A landscape with many valleys, sampled at points; each row gives a point and its height.
A ball rolls from a point to the lowest of its 2 nearest points, and stops where none of them is lower. Distance is the straight distance between rows; heights are no part of it.
Q592 (h 215): [142  99  71  83  37 107 129  68 100  81 125 127  89  68 133 125 124 135
  88  83 150 102 115  68 118  69 118]
Q279 (h 573): [137 134 110  97 104 101 105 113 135  95  58  73 104  92  94 122 148 116
 131  98 114  90 101 101 128  61 101]
Q190 (h 241): [117  96  86 120  75 116 109  70  97 104 117 129 110  74  97 108 101  94
  73 103 146  93 108  94 126  96 100]
Q251 (h 695): [ 67  66 108  93 151 118  81 149  78 122 109 104 108 116  35  98  30  58
 102 110  40 166 150  98  88 134  50]
Q649 (h 658): [ 42  92  95  77 106  81 134  93  80 106 113 117  77  80 157 129 107 105
  34  80 123 153  72 111 132  91 104]
Q879 (h 357): [114 112  92 118  74 103 121  93  85 119  62  82 116  88  70  87 101 103
 125  95 128  64 102  96  97  68  88]
Q491 (h 265): [110 105 102  94  59  69 117 123  83  88  99  97 129 139  80  91  71 120
 106 115  98 105 113 103  79 125 105]
Q871 (h 580): [110 100  76  84  81  82 138 108  85 102 103 100 120  97  94 115 132 109
  77  91 127 119 141  79 148  94  88]
Q997 (h 185): [137  91  88 103  83 102 129  87 109 111 137 121  98  94 121 108 141 136
  97 126 120  56 118 104 102 112  98]
Q52 (h 621): [ 77  87  63  51  55  98 133  85  90 103  98 106  95  89 141  99 107 108
  53  69 127 126 112 108 140  97 101]
Q623 (h 456): [ 59  74  97  87  98 111  75 117  84  84 123 113 135 120  64  86  50  82
  96 136  65 140 148 101  90 136  97]
Q949 (h 289): [ 70  79 107  83 113  71  83 139 105 138 105  84  95 121  72  91 112  86
 103  80  93 122 107  75 111 127  95]
Q972 (h 491): [ 49  86  99  96 113  95  95 129  88 107 140 118 143  96  77  99  77 110
  83 123  79 120 141  93 123 119 100]
Q723 (h 355): [151 142 128 117  92 111 125  74  99 101  65 119 107  85 114  99 110 149
 128  98 117  26  91 107  86  59 114]
Q957 (h 340): [109  97  73  88  81 124 141  92  71 135 114 145 107  66  54 102  47  68
  96  99  84 146 175  97 145 132  60]
Q822 (h 384): [ 99  65  56  58  91 101 140 116 103 140 127 121 150 111  82  95 108  65
  95 113  61 110 153  86 127 146  71]
Q745 (h 432): [ 76 105  99  77 105  58  86 114 113  80 146 117 123 124 121 105 103 117
  88 121  98 101  85  86  64 144 117]
Q794 (h 320): [146 126  91 109  70 130  91  73  99  82  58 102 116  85 103  85  99 110
 133  96 123  46  82 109  87  81 113]
Q551 (h 390): [139 135 108 123  85  99 118  84  83  76  81  97  87  90 118 118 127 143
 119 111 105  60  80 131 110  63 122]
Q113 (h 472): [ 90 106  92  87  73  90 106  97  97  77 134 123 127 117 123 105  72 114
  64 127 117  89  96 107  96 133 117]
Q575 (h 375): [118 107  77  99 127 100 123 124 125 125 139 129 142 118  63  68  94  89
 132 121  13  88 145  87  82 153  77]
Q360 (h 399): [ 62  94  96  81  85 108  97 116 125 110  91  87 102 108  96 107  94  80
  94  78 134 155 118  82 132 124 117]
Q85 (h 435): [ 94  60  69  98  75 122 148  83 123 146 103 125 110  79 113  95 130  96
  79  90 142 120 141  71 111 122  96]
Q107 (h 530): [ 75  95 110 129  83  98  77 101 104  65 107  88 130 125  85  94  44  91
  83 108  85 111  82 100  56 113 107]
Q930 (h 650): [ 82 108  83  57  39  92 136  90  68  91 119 121  85  65 120 131 111 112
  81  83 150 132 135  98 157  85 113]
Q762 (h 442): [119 116  79  80  97  87  83 113 108  57  95  94 124 129 143  83 108 149
  89  91 106  65 102 109  95  88  96]
Q646 (h 546): [ 83  87 127 152 103  93  88  74  91  92  88 105  98 101  72 100  53  79
 106 101  83  94  71 116  72  96 102]
Q22 (h 461): [115  97 114 130 107 129  78  88 133 119  72 103 104  97  97  79  99  91
 139  93 104  71  63 105  57 110 121]
Q926 (h 690): [129 128  84  56 140  88 131  81 111  76  99 102  74 114 187 123 160 109
 103  80  95 141  62 126 101  39  96]
Q598 (h 609): [119 111  84  93  92 129 101  50  80  67 108 108  59  58 162 131 127 112
  64  73 132 121  68  93 145  47 107]
Q149 (h 389): [126 124 141 121 117  90 105 104  86 101  76 111  87  94 114  79 122 162
 129 113  89  14  57 117  73  79 105]
Q146 (h 578): [130  93  89 113  98 137 122  48  91  77 103 107  62  62 151 112 154 130
  88 102 128  74  86 114 127  39 116]
Q700 (h 363): [110  90  77  67  78  95 111  74 104  94 101  93  68  89 183 101 138 104
  69  70 153 111  73 103 107  85 107]
Q170 (h 550): [122 107 100  93 118 103  92 103 105 109 113  93 136 103  56  95  64  47
 144 136  29 108 113  89  41 105  59]
Q156 (h 450): [ 81  89 110 125 124 102  61 132 118 138  74  90  94 104  45  78 103  64
 135  99  75  89  93  81  89  97 111]
Q92 (h 496): [107 100 128 154 126 127 119  78 114 116  66 111  83  77  52 106 101  89
 102 116  96  71 109 119 119  88 109]
Q69 (h 513): [ 51 118 126  96 129  87  55 134  87  96  91  85  86 109  70 101  77  89
 111  93  99 149 110  95 100 100 114]
Q616 (h 519): [103 120 114  88 115  83  44 127 131  99  92  87 100 142 112  84  89 131
 117  94  82  41  74  91  44 117 104]
Q284 (h 327): [106  77  91 106 142 143  82 105 117 126  94 104 116  79  51  98  70  61
 124 122  74 134 119 119 102 128  64]
Q495 (h 586): [111 123 130  93 114 104  82 120 134 110  51  96 137 110  36  85 109  63
 127 113  69  45  87  91  66  89 103]
Q102 (h 787): [ 58 121 105  71  75  83 121 127  55  86  90  97  99 125  96 138  56  91
  56 100 106 150 129 117 134 108  81]
Q68 (h 770): [ 81  94 118  85  78  71 104 147  78 101  84  82 106 131  86 107  70 113
  76  83  98 148 119  90 131 114  81]
Q176 (h 545): [ 49  79 115  82 105  75  46 106  84  59 125  80  97 125 120 105  76  90
  63 118 102 131  89 107  68 109 134]
Q876 (h 616): [114 134  84  92  66  93 120  91 100  67 100 106 104 100 119 128  93 130
  73  71 128 150 114  98 156  68 112]
Q241 (h 644): [ 96 127 127 133 102  92 118 100  83  65  76  83 107  97  51 107  81 108
  87 106  75  80  94 116 105  63  92]
Q970 (h 727): [ 48  77 120  94 112  90  68 134  56  80  77  72  73 118  90 103  27  89
  78  78 119 169 104 118  87  92  94]
Q938 (h 168): [104  83  85 120 115 111 124  82 120 153 118 159 114  77  89 101  92  61
  77  92 102 136 117  99 108 145  61]
Q844 (h 661): [107 135  95 125  77 107 127  89  72  79  79 101 101  85  86 100 105 125
  83 101  76  80 125 128 140  49  98]
Q166 (h 698): [ 81 131 112  90 146 105 105 107  95  67  65  82  61 103 126 113 115 107
  83  77  97 156  63 109 127  50 108]
Q412 (h 709): [ 58  79 124 124  93  87  59  85  68  77  89  82  94  94  95 112  35  73
  72  95 110 158  90 128  96  96  90]
Q392 (h 279): [163 129  98 107  60 119 145  59 104  77 103 122  45  86 119 128 130 129
  73  68 135  88  92  79 111  71 121]
Q242 (h 569): [132 145 152  93 116  97 101 112 121 107  52  98 115 115  68  98 115  94
 124 101 108  31  88  96  74  80 121]
Q313 (h 305): [121 107  74  95  44  94 141  86  94 106 109 108 125 106  82  95  91  96
 114 105 103 108 103  99 100 130  92]
Q648 (h 401): [138 126  79  97  59  91 123  86  99  63 105  96 138 106 121 105 105 135
  98 105 113  80 113 104 120  89  89]
Q733 (h 440): [142 107  76 134  84 129 126  79  91 111 102 127 123  69  59  70  77  79
 132 122  69  45 124 139  94 107  96]
Q275 (h 321): [ 94 116 112  93  60  57 103  99  67  80 122  98 111  97 114  95  87 116
 102 107 103 122 100 110  93  89 104]
Q431 (h 414): [ 93  79  70 112  87 113  98 106 123 127  81  91 110 128 126  87 100 125
 111  81 117  83  78  86  73 129 111]
Q101 (h 537): [ 39  71  89  69 102  92  92 131  80 100 126 120 119  84 110 103  93  93
  73 120 116 131 112 102 136 116 109]
Q893 (h 480): [ 88 101 108  75 119  76  91  98 107  83 104  93  88 103 163 109 157 129
  96  92 100 117  59 101  96  85 125]
Q119 (h 278): [ 72  87  88  89  77 118  92  90  74 108 111 124 107  79  88 106  49  58
  76 109 133 154 119 119 115 125  99]
Q641 (h 427): [137 119 118 101  69  81 125  74  84  78 112 110  85  81 123 107 129 114
 121 102 136 105  83 116 109  83 124]
Q260 (h 284): [160 106  78 123  78 122 103  57 107  96  89 110 106  74 107  98 120 109
 100  85 140  57 109  87 115  75 104]
Q387 (h 517): [125 119 125  94 139  83  72 126 120 118  87 107  73 117 148  82 150 162
 140  85 104  35  68  92  58  89 130]
Q951 (h 508): [149  97  73  83 110 101 107 101 127 107  99 108 149 125  82  75  83  86
 152 112  78  80 117  83  44 128  66]
Q653 (h 476): [ 76 103 134 124 132 104  49 137 106 104  70  74  96 120  45  92  63  61
 118  78  82 118  99  81  93  81 110]
Q693 (h 711): [ 46 102 112  59 130  77  92  85  57  71 103 109  61  86 164 127  94  87
  46  87 117 160  65 140 137  82 112]
Q488 (h 470): [ 98 105 106  84  90  73 103 123 114 128 142 116 110 118 120  90 122 140
 105 126 102  58  89  94  72 159 106]
Q645 (h 710): [ 81  94  93  72 146 120  90 113  80  98 118 120 103  95  51 114  46  42
 116 141  12 165 157 117  78 132  45]
Q203 (h 581): [ 56 119  89  52  63  84  97  95  87  80 103  82  81 112 137 125  99  83
  76  91 138 153  87 134 117 110 133]
Q546 (h 664): [ 80 120 122 111 115 106  99  95  90  81  88 102  69  95 132 147 103 116
  66  77 123 164  94 124 148  81 107]
Q682 (h 613): [ 67  94 108 102 100  76 110  83  84  87 121  89  82 105 155 113  95 116
  50  96  92 116  52 117 118 102  89]
Q212 (h 483): [ 69  75  94  68  70 107  81  78 108 109 134 120 120  95 126 108  79  83
  99 104 132 133  89 109  83 148 132]
Q36 (h 333): [150  98  58  81  28 106 142  83  96 113 128 139 136  89  94 116  93  87
 115  97 112 100 144  83 117 129  88]
Q256 (h 507): [ 69  98 105  84  81  95  93 109  81  58 116 100 125 131 102 117  49  96
  63 117  96 136 107  96  81 115 110]
Q364 (h 443): [113 101 108 119 115 109 103 106 133 128  88 105  87  99 110  66 127 121
 140  65 114  78  97  89  66 115 125]
Q722 (h 283): [118  73 109 111 130 103  97 116 126 113 114 110  97  82 120  78 142 159
 111 122 106  63 103  74  78  92 103]
Q420 (h 429): [157 109 120 110 111 124 120  85 137 121  56  97  72  93 113 113 153 107
  97  92 141  34  90  89  99  79 114]
Q214 (h 119): [108 108 103 122 119 106 109 107 111 135 101 116 111  92  49  78 122  97
 155 131  65  47 104 107  67 106  96]
Q928 (h 641): [ 70  67  92  84 120  95  61 104 115 104 106  82  89 104 151  72  97  94
  72  78 119 104  65  84  95 112  99]
Q625 (h 288): [146  79  89  85  69 128 122  42  88  95 123 146  70  41 146 118 134 109
  57  81 156  87  93  61 142  74 116]
Q81 (h 566): [ 81 105  89 105 120 104  87  91  73  69 108  83  86  69 117 112 120 110
  74 117 107 110 104 138 163  76 101]
Q941 (h 308): [ 90  88  73  93  78  94 101 114 108 134 136 108 139 123  78  71  72  84
 130 120  50 129 123  84  57 151  89]
Q477 (h 694): [ 93 111 109 103  87  81  58  95  88  55  95  82 109 100 102 106  43  78
  90  76 131 138  92  98  90  83 110]
Q137 (h 572): [ 80 109 114 125 111 110  83  87 107  75  81 101 102 102  83  78  94 130
 117 131  65  47  68 114  67  71 131]
Q480 (h 529): [ 47  93  98  63  81  93  99  89 105 113 111 115  99 103 147 115 107  98
  71 102 123 117  68 118 114 135 139]
Q801 (h 255): [136  98  49 101  78 152 112  70 104 120 101 122 108  70  70 116  82  71
  95 101  97 115 137 109 126 117  82]
Q517 (h 239): [118  80 112 118 119  92 101  88 138 116 120 112  90  95 152  98 149 128
  92 118 147  64 102  81  88 118 108]
Q220 (h 167): [105  93 125 135 115  82 117 121 118 143 103 100  92 106  81 105 142 112
 101 102  88  65  93  76  86 104  86]
Q562 (h 721): [108  84  90 103 128 115 123 107  69 109 111 111 124  84  36  86  62  53
 123 126  22 146 156 102 107 125  59]
Q255 (h 345): [ 83  74  85  79  84 107  76 132 106 106 111  85 133 143  55  70  76 101
 147 108  31  96 120  67  48 140  85]
Q198 (h 670): [ 78  90 106  77  98  89  75  80  96  78  94  93  99  83 142 104  71  87
  62  68 136 139  68 111 119  78 103]
Q676 (h 277): [ 86  93 107 109  87  70 105 127 121 138  84  70  98 128  76  74 103  91
 118  65  90 101  94  67  73 110  73]
Q705 (h 364): [163 113  65  82  43 109 132  91  88  89 113 132 127  91 105 115 104 129
  95 102 128  73 154  86 140 102  98]
Q243 (h 371): [106  90  93 103  79 121 117  85  75 106 111 124 108  76  44 103  32  52
  98  90  84 152 138 124 106 113  56]
Q512 (h 651): [100  92  85 113 122 102  92 130 101  83 132  96 137 106  56  79  87  95
 119 140  42  85 149 104 112 116  98]
Q47 (h 717): [107 123  90  83 120  88 123  61  86  70  71  85  41  96 158 124 165  97
 110  78 102 158  53 116 113  31 114]
Q291 (h 538): [111  94 102  82 106 101  83 112 110  82 106  85 122 140  43  99  43  38
 129 134  66 114 115  83  26 131  79]
Q532 (h 418): [ 66  90 105 111 138 104  27 141 101 117 123  80  92 110  43  72  98  89
 137 115  63  79  99  72  76  85 115]
Q873 (h 728): [ 65 115 122  87 132  69  87 127  81  86  73  55  77 100 106 109 134 122
 103  94  80 140  93 106 148  36 103]
Q50 (h 425): [108 132 146 103 117 104  88  85 111  82  55  88 100 107 135 118 118 118
 108  91  96  20  34 113  80  74 130]
Q564 (h 675): [ 33  69 109  86 136  90  52 156  91 114 142 105 114 126  50 102  53  68
 102 102  60 145 127  79  84 125  77]
Q439 (h 509): [ 86  87 120  95 105  89  82 116 114  97  73  79 116 125  46  73  60  80
 139  99  72  83  72  92  26  93 105]
Q835 (h 543): [ 98 100 102  89 128  96  70 129 128 106  76  87 109 125 100  69 105 155
 134  84  71  24  85  76  68  77 120]
Q324 (h 628): [ 74 101 106  31  80  49  85 132  86  88 113  87 113 129 111 107 107  85
  88 111 112 143 102  93 108 116 116]
Q79 (h 353): [127 107 102  70  64  67 122 102 111 103  94  99 125  98 117 116 117  88
 109  89 160 107 107  88 108 118 107]
Q855 (h 540): [129 107 121 100 118 111 110  77 113  95  56  82  78  75 136  85 150 135
 118  90 110  53  60 101  94  22 119]
Q37 (h 490): [ 41  98 126 120 114  81  61 147  90  93 113  82  74 118  83 109  87 115
  85  95  64 120  97  99 114 104 119]
Q71 (h 344): [110  80  76  58 103  99 136 107 112 129 132 134 138 114  78  81  90  81
 126 127  30 124 133  95  79 172  66]
Q460 (h 146): [133  95 100 137 112 133 134  91 133 154  75 112  98  84  69  82 123  96
 142  95  95  40 115 103  73 109  91]
Q482 (h 596): [109 124  99  91 113  95 105 126 108  90  81  86 109 118  95  97 137 136
 154 114  86  75 123 107 105  65 118]
Q861 (h 522): [ 99 104 110 119 138  98 112  83 121  83 106  85  87  79 140 121 153 126
  97 106  98 104  68 116 124  72 118]
Q330 (h 486): [102 120 109  87 125  80  60 115 113  92 122  96  76 118 157 100 108 157
 122  99  97  61  59  83  52  94 124]
Q64 (h 204): [ 83  91  92 119  88 113 109  91  64  97 114 118  98  79  83 116  77  87
  71 110 108 107 105 137 130 116  91]
Q660 (h 298): [103  87  74 106 102 133 117  97  90 126 103 105 107  79  61 104  96  85
  93 100 113 141 163 102 154 120  81]
Q544 (h 402): [124 113  92 116 105  98 135 109  84 105 116 111 134 122  41  77  78  67
 132 131  15  78 148 107  82 134  57]
Q554 (h 216): [137  91  56  93  90 132 123  74 130 134 123 142 123  77  88 101  90  73
 107 121  83 112 127 107  89 143  63]
Q497 (h 314): [ 98  97 107  87  78  78  84 134  91  91  90  61 131 145 102  79  80 119
 143  85  97  94 104  73  66 107 106]
Q233 (h 326): [133 111  92 113 120  95 103 109 119 105  85 115 126 106 124  70 120 156
 127 114 120  26 113  89  85  86  93]
Q510 (h 421): [123 117  69 111 104 128 116  83  81  94 119 124 118  84  56  83  85  55
 125 134  43  73 127 129  86 129  63]
Q267 (h 431): [ 49  92 117  90 102  92  55 139 119  83 112  76 102 140 100  91  82 113
 102  74  66 128  84  75  69 119 122]
Q643 (h 356): [ 66  67  88 111 102 107  98 108 110 148 128 104 104  97  97 105 123  86
  88 100 106 110 117  88 120 141  97]
Q917 (h 654): [ 53  69  93  91 118  83  45 139  91 124 104  89  98 132  59  93  28  40
 101  88  65 151 103  62  47 128  74]
Q432 (h 173): [101 111 131 113 107  90  94 123 111 131 107  98  88 110  68  92 137 121
 138 106  53  34  89  83  70  99 110]
Q980 (h 583): [113 104 131 120  99 122 100  73  98  83  73  83  75  97 125 115 116  99
 108  76 118  93  42 109 103  74 133]
Q735 (h 636): [112 112  85 122 106  87  90 114  99  79 127  97 145 105  85  89 104 113
 107 116  92  78 129 102 113 103 120]
Q271 (h 118): [113  82  69  90  70 104 154  78 110 139 142 147 110  84 111 109 115 107
  95 125 105  79 144 106  95 149 112]
Q624 (h 388): [103  92 109  96 100  96 130  84 102 128 108 113  76  60 127 111 124  93
  58  93 156 140 118  86 137  76  99]
Q12 (h 802): [ 86  94  93  79  69  95 130 119  54  96 106 116 111 119  53 135  51  65
  61 116  97 125 138 114 127 142  75]
Q98 (h 460): [141  97 113 125 125 113 108 111 156 132  91 119  83 123 107  90 117 143
 136  98 124  49 106  76  44 131 105]
Q178 (h 457): [146 113  80 131  78 113 157  81  90 107  95 118 132 111  76  74  99 117
 142 109  80  35 130 105  88 101  69]
Q422 (h 673): [106  94  72  80  76 102 118  93 103  96 146 124 162  97  86 106  86  77
  90 136  95 102 144 121 111 144  96]
Q143 (h 44): [125  67  52 116  81 131 135  82  90 137 115 128  87  72  98  98 133  95
  92 117 103  80 145 120 116 135  73]
Q684 (h 619): [ 76  87 102 120 116  87  69 105 120 121 110  91 114 105 110  83  87  66
  89  78 105  93  61  91  81 106  89]
Q955 (h 587): [ 97 125  79  79  81 106 101 108 105  89  89  71  94 110 122 117 108 120
 105  94 116 129 100 107 132  80 123]
Q538 (h 400): [ 74  48  90  89  85  92 120  94 120 144 127 125 106 101 139  91 139  98
  68 111 127 103  98  90 109 136  97]
Q568 (h 527): [ 96 111 103 102 108  79  70 116 101 104  90  81  77 108 114  96 139 105
 109 105 118  82  83  96 102  86  92]
Q665 (h 585): [ 59  97 139 113 100  66  68  92  73  91 107  72  79 111 114 100  91  83
  79  95  86 107  50 103  86  73 104]
Q998 (h 453): [129 125 121 107 123  93  85  81 113  84  92  87  82 108 154  98 110 135
 112  94 111  54  46 117  66 104 121]
Q39 (h 495): [130 104  97 104 105 101  74 107 122 115  77  89 130 115  84  60  64  78
 146  93  72  71  86  78  35 107  81]
Q680 (h 293): [116  96  83 127 113 148  92  61 117 100 101 106 112  78  53 100  74  60
 108 102  81 107 112 116 110 125  94]
Q200 (h 752): [ 68 111 108  95 124  57 111 135  81  87  89  63 112 131 100  96 100 126
  92  95  78 132 102  90 124  76  88]
Q932 (h 584): [ 43  88  72  54  71  91 110 113  75  99  99 108 123  96 113  93  82 123
  76  95 128 137 125  89 150  92  99]
Q317 (h 525): [ 78  92 116 105 111 117  60 127  98  84  83  70 105 126  46  87  42  81
 120 127  65 117 113  79  29 117 110]
Q797 (h 617): [ 97 122 128  99 124  87  83 143  94  69 102  76 115 121  70  96 114 111
 126 134  70  69 126 102 103  86 123]
Q966 (h 454): [ 72  83  90  79  57 104  97  84 107  96 131 117 123 118  88  76  49  81
  96 129 112 134 104 117  51 146 124]
Q757 (h 544): [ 42 101 126 108 133  68  66 113  61  83 102  93  57  93  93 120  75 106
  76 107  76 128  74 122 119  81  92]
Q18 (h 294): [115  90  73  93  53  97 105  61  83  95 108 105  98  73 139 109 108  90
  81  90 158  92  71  92 126 102  98]
Q381 (h 515): [118 110 118 145 108 127 120  89  97 109  85 116  71  52  74 115 105  98
  75 108 113  94 133 106 151  71  97]
Q297 (h 551): [105 124 148 102 121  97  80 118 108 105  60  64  88  99  91 106 140 103
 125  93  97  77  82  93  87  67 117]
Q221 (h 558): [ 81 100 109 153 121 127  85  89 126  97  99 104 101  97  65  73  79  93
 111 128  54  69  77 121  67 100 108]
Q141 (h 426): [ 55  66  72  95  82 125  81 102  77 104 108 101 127 116  64  90  23  80
  87 111  92 135 111 111  64 139  90]
Q786 (h 367): [ 82  92  99 107 133 111  53 126  93 111 111  99  91  98  30  95  71  55
 125 127  62 108 133  95 100 121  79]
Q965 (h 645): [113 136 115  78 139 100 115 101 117  75  63  80  76 120 150 118 159 138
 137  91  70  94  62  98  81  53 127]
Q273 (h 554): [ 87 102  84  91  99 105 100 115 117  91  86  86  81  98 105 108 139 116
  98 107 118  87 118 107 137 110  97]
Q891 (h 226): [122 106 111 105 104  75 121 119 132 129  82  88 109 135  99  95 133 113
  97  79 116  96 109  60  99  90  87]
Q99 (h 588): [ 37 105 109  58 100  77  58 112  94  74 111  86  91 117 127 127  85  85
  83 101  96 144  85 112 111 125 111]
Q443 (h 252): [127 105 100 110 100  94 115  80 135 117 127 141 127 101  83  97  97  73
 104 125  89  88  97  97  80 145  79]
Q140 (h 553): [ 89 107  63  86  69 113  97  97  56  52 108  74 127 109  91 113  73 112
  82 131  96 116 134 110 136  94 105]
Q831 (h 351): [ 74  89 121 102 110  93  99 131 111 143  74  88  84 101  86  98  87  64
  99  65 129 149 101  72 118 120  87]
Q523 (h 620): [ 97 133 109  81 114  73 136 121 111  66  78  77  96 124 120  87 144 140
 133  89  80 103  93  97 112  48 106]
Q496 (h 597): [107 110 118 117 120 104  67 111 107 110  70  93 117  89  74  83 102  63
 108 126  94  44  76 105  78  70  89]
Q56 (h 379): [ 96  79  93 108 112 118  55 118 113 105 109  79 117 121  73  79  94 121
 128 114  61  81 101  80  68 120 112]
Q311 (h 370): [ 79  89  97  94  79  83  93 136 116 108 114  87 103 131 127  84 109 130
 113  83  94 109  91  91  79 111 122]
Q984 (h 665): [105  83  70 102 108 112  97  98  96 107 149 131 136  89  82  76 102  89
 121 138  71  91 154 114  90 158 100]
Q11 (h 264): [ 69  74  78 102 104 101 117 118  99 133 107 106 120 106  59  81  72  88
 109 100  58 119 114  89  99 136  65]
Q355 (h 282): [137  91 102 113  99 106 114  63 133 124 120 125  96  99 110 107 109  69
  97  95 135 101  93  99  89 152  83]
Q72 (h 424): [126 115  84  65  93  86 110 103 109  77  81  85  94 115 171  91 126 119
 104  67 128 108  64 112  83  82 113]
Q534 (h 409): [ 95 107 124  99 119  90  76 132  66  78  91  72 115 107  30  93  62  68
 120 132  73 103 150 110 116  96  95]
Q440 (h 511): [ 64 100  73  83 111  96  75 126  68  58 101  87 103 113  94 111  87 112
  73 109  93 129 123 126 143  89  99]
Q475 (h 629): [111 136 107 103  87 113 112  72  79  73  83 106  68  73  95 132  77 115
  77  77 119 132  95 106 152  62 116]
Q898 (h 324): [167  98 110  99  83 106 150  59 115  80  83 103  42  86 158 117 148 135
  78  65 132  71  66  86 101  51 104]
Q494 (h 603): [ 86  93 146 121 108  76  57 105  98 108 108  74  87  94 103  79 101  82
 102  80  91  67  47  92  61  89 110]
Q774 (h 763): [ 57 106 120  70 154  96  65 122  60  72  92  92  57  98 144 139  79  99
  84  68 105 162  68 137 135  74  87]
Q3 (h 441): [ 86  98 112 107 103  75 100 105 109 120  87  84  65  96 127 110 136  99
  66  56 131 127 104  78 137  72  96]
Q658 (h 341): [128  60 112 125  80 127 132  47 111 118 108 116  52  49 121 126 142 100
  69  88 149 110 110  82 126  79 114]
Q471 (h 478): [120 106 145 135 131 131  99  69 126 119  81 112 105  77  83  78 118 106
 123 105 103  46  82 109  99  89 131]
Q195 (h 196): [ 72 101  92 123 109 104  97 121  88 107  93  80 110 105  63  94  94  83
  87 107  82  95 120  91 121  95  78]
Q600 (h 561): [144 103 106 104  92 109 100  64 113  96  63  84  67  77 158  91 127 109
 124  70 154  65  55 101  91  60 116]
Q703 (h 741): [102 134 100  59 100  66 116  70  82  73 104  83  53  87 170 125 128  80
  99  60 113 149  51 119 114  61 113]
Q123 (h 104): [126  84  71 125 112 127 125  97 121 126 100 114  97  88  75  88 131  97
 102 114  93  65 141 105  88 111  73]
Q518 (h 556): [122  93  94 100  91 106 140 101  98 106  87  87  75  85  96 134 149 121
  61 103 138  94 142  81 142  56  86]
Q199 (h 552): [105  92 111 137 131 130 133  71  98  94  99  98  78  90 131 109 145 128
  65  98 108  67  58 114 140  58 109]
Q696 (h 404): [139  93 110 128 100 153 125  63 120 107  65  97  47  64 102 119 149 103
  85  80 133  50  84  87 131  50 125]
Q718 (h 96): [ 70  94  82 116 118 103  70 101  76  92 119 106 106  92  72  89  67  79
  59 121  83 102  95 111 109 112  76]
Q456 (h 521): [105  94  95 112  93 113  72  66  85  77 113  81  97  91 117 102  78  99
  77 103 125  97  58 118 106 123 117]
Q294 (h 315): [131  94  89  84  83 106 109  95 130 122 132 126 130 103 105  93 115  98
 110 104 154 107 125  91 100 142 105]
Q16 (h 482): [122 116 106 101  91  86 113  88 102 103 128 114  84 115 152 109 112 140
 102 115 122  65  63 119  80 144 122]
Q368 (h 481): [108 101 114 108 108  74 100  96 115 110  71  62  65 100 142  98 128  89
  65  50 134  93  58  96 101  57  98]
Q945 (h 663): [131 127  86  75 127  92 130  81 122  79  88 100  57 119 174 125 168 143
 118  96 103  82  51 115  75  61 103]
Q421 (h 455): [ 81 123 108  94 102  95  73 131  69  45 101  64  99 128  60 125  72  89
  97 126  85 117 111 111 107  92 110]
Q952 (h 55): [133 102 107 105 129  97  93 127 122 142 107 132 103 109  70  76 138 106
 157 120  33  49 122  70  55 124  59]
Q924 (h 479): [122  96  83 101  97 108  61 101 113  99  94  84 124 104  96  65  76  89
 134 111 122  75  83 112  53 119 100]
Q78 (h 637): [ 85  92 100 103 112  73  37 136 115 118 112  75 108 120  77  90  70  54
 100  78  73 116  85  69  57 108  76]
Q901 (h 398): [ 75  91  94 109  85 117  94 108  77 100  83  92  98 109  55  93  27  55
 105  98  81 151 111 111  85 122  64]
Q433 (h 373): [137  77 103 144  71 142 107  55  97  99  88 127  38  57 104 132 117  99
  66  75 126  70  98  80 140  80  97]
Q909 (h 626): [ 80 136 141 127 110  91 104 111  83  99  66  87  78  93  77 109  72  93
  82  83  96 116  88 124 127  65  90]
Q90 (h 536): [158  82  89 133  97 130 138  86 102  97 106 110  68  50  68 122 135 107
  61  95 128  74 149  85 132  60  91]
Q826 (h 582): [ 64  76  95 129 103 103 104  72  87  94  95  87  69  98 138  89 123 131
  73  87 109  81  52 106 126  97 108]
Q629 (h 512): [113 105 129 102 130  70 109  93 102  99  75  63  73  94 176  86 153 111
 104  67 108  81  50  91  94  44 106]
Q61 (h 604): [106 116 134 138  87 102  94  73  79  88  80  93  70  73  87 134  76  86
  94  82 123 117  64 123 123  86 117]
Q265 (h 497): [107  71  79 114  85 115  91  57 101 103 107 102 124  89 106  73  60  80
 106  96 121 103  80 110  80 121  98]
Q867 (h 640): [123 100 112 106 100  94  95  54  99  66 106  99  88  74 156 107 104  97
  62  62 130 129  58 102 143  78 117]

Call two points neighbours if one is among the 2 nearest of the other. Go from one point of each pair to the other, from neighbour to neighbour, staying as low as possible. Name the highest point that can't be avoided.
Q554, Q941 -> Q243
Q568, Q491 -> Q81
Q214, Q143 -> Q460
Q491, Q952 -> Q641
Q214, Q190 -> Q723
Q214, Q220 -> Q432
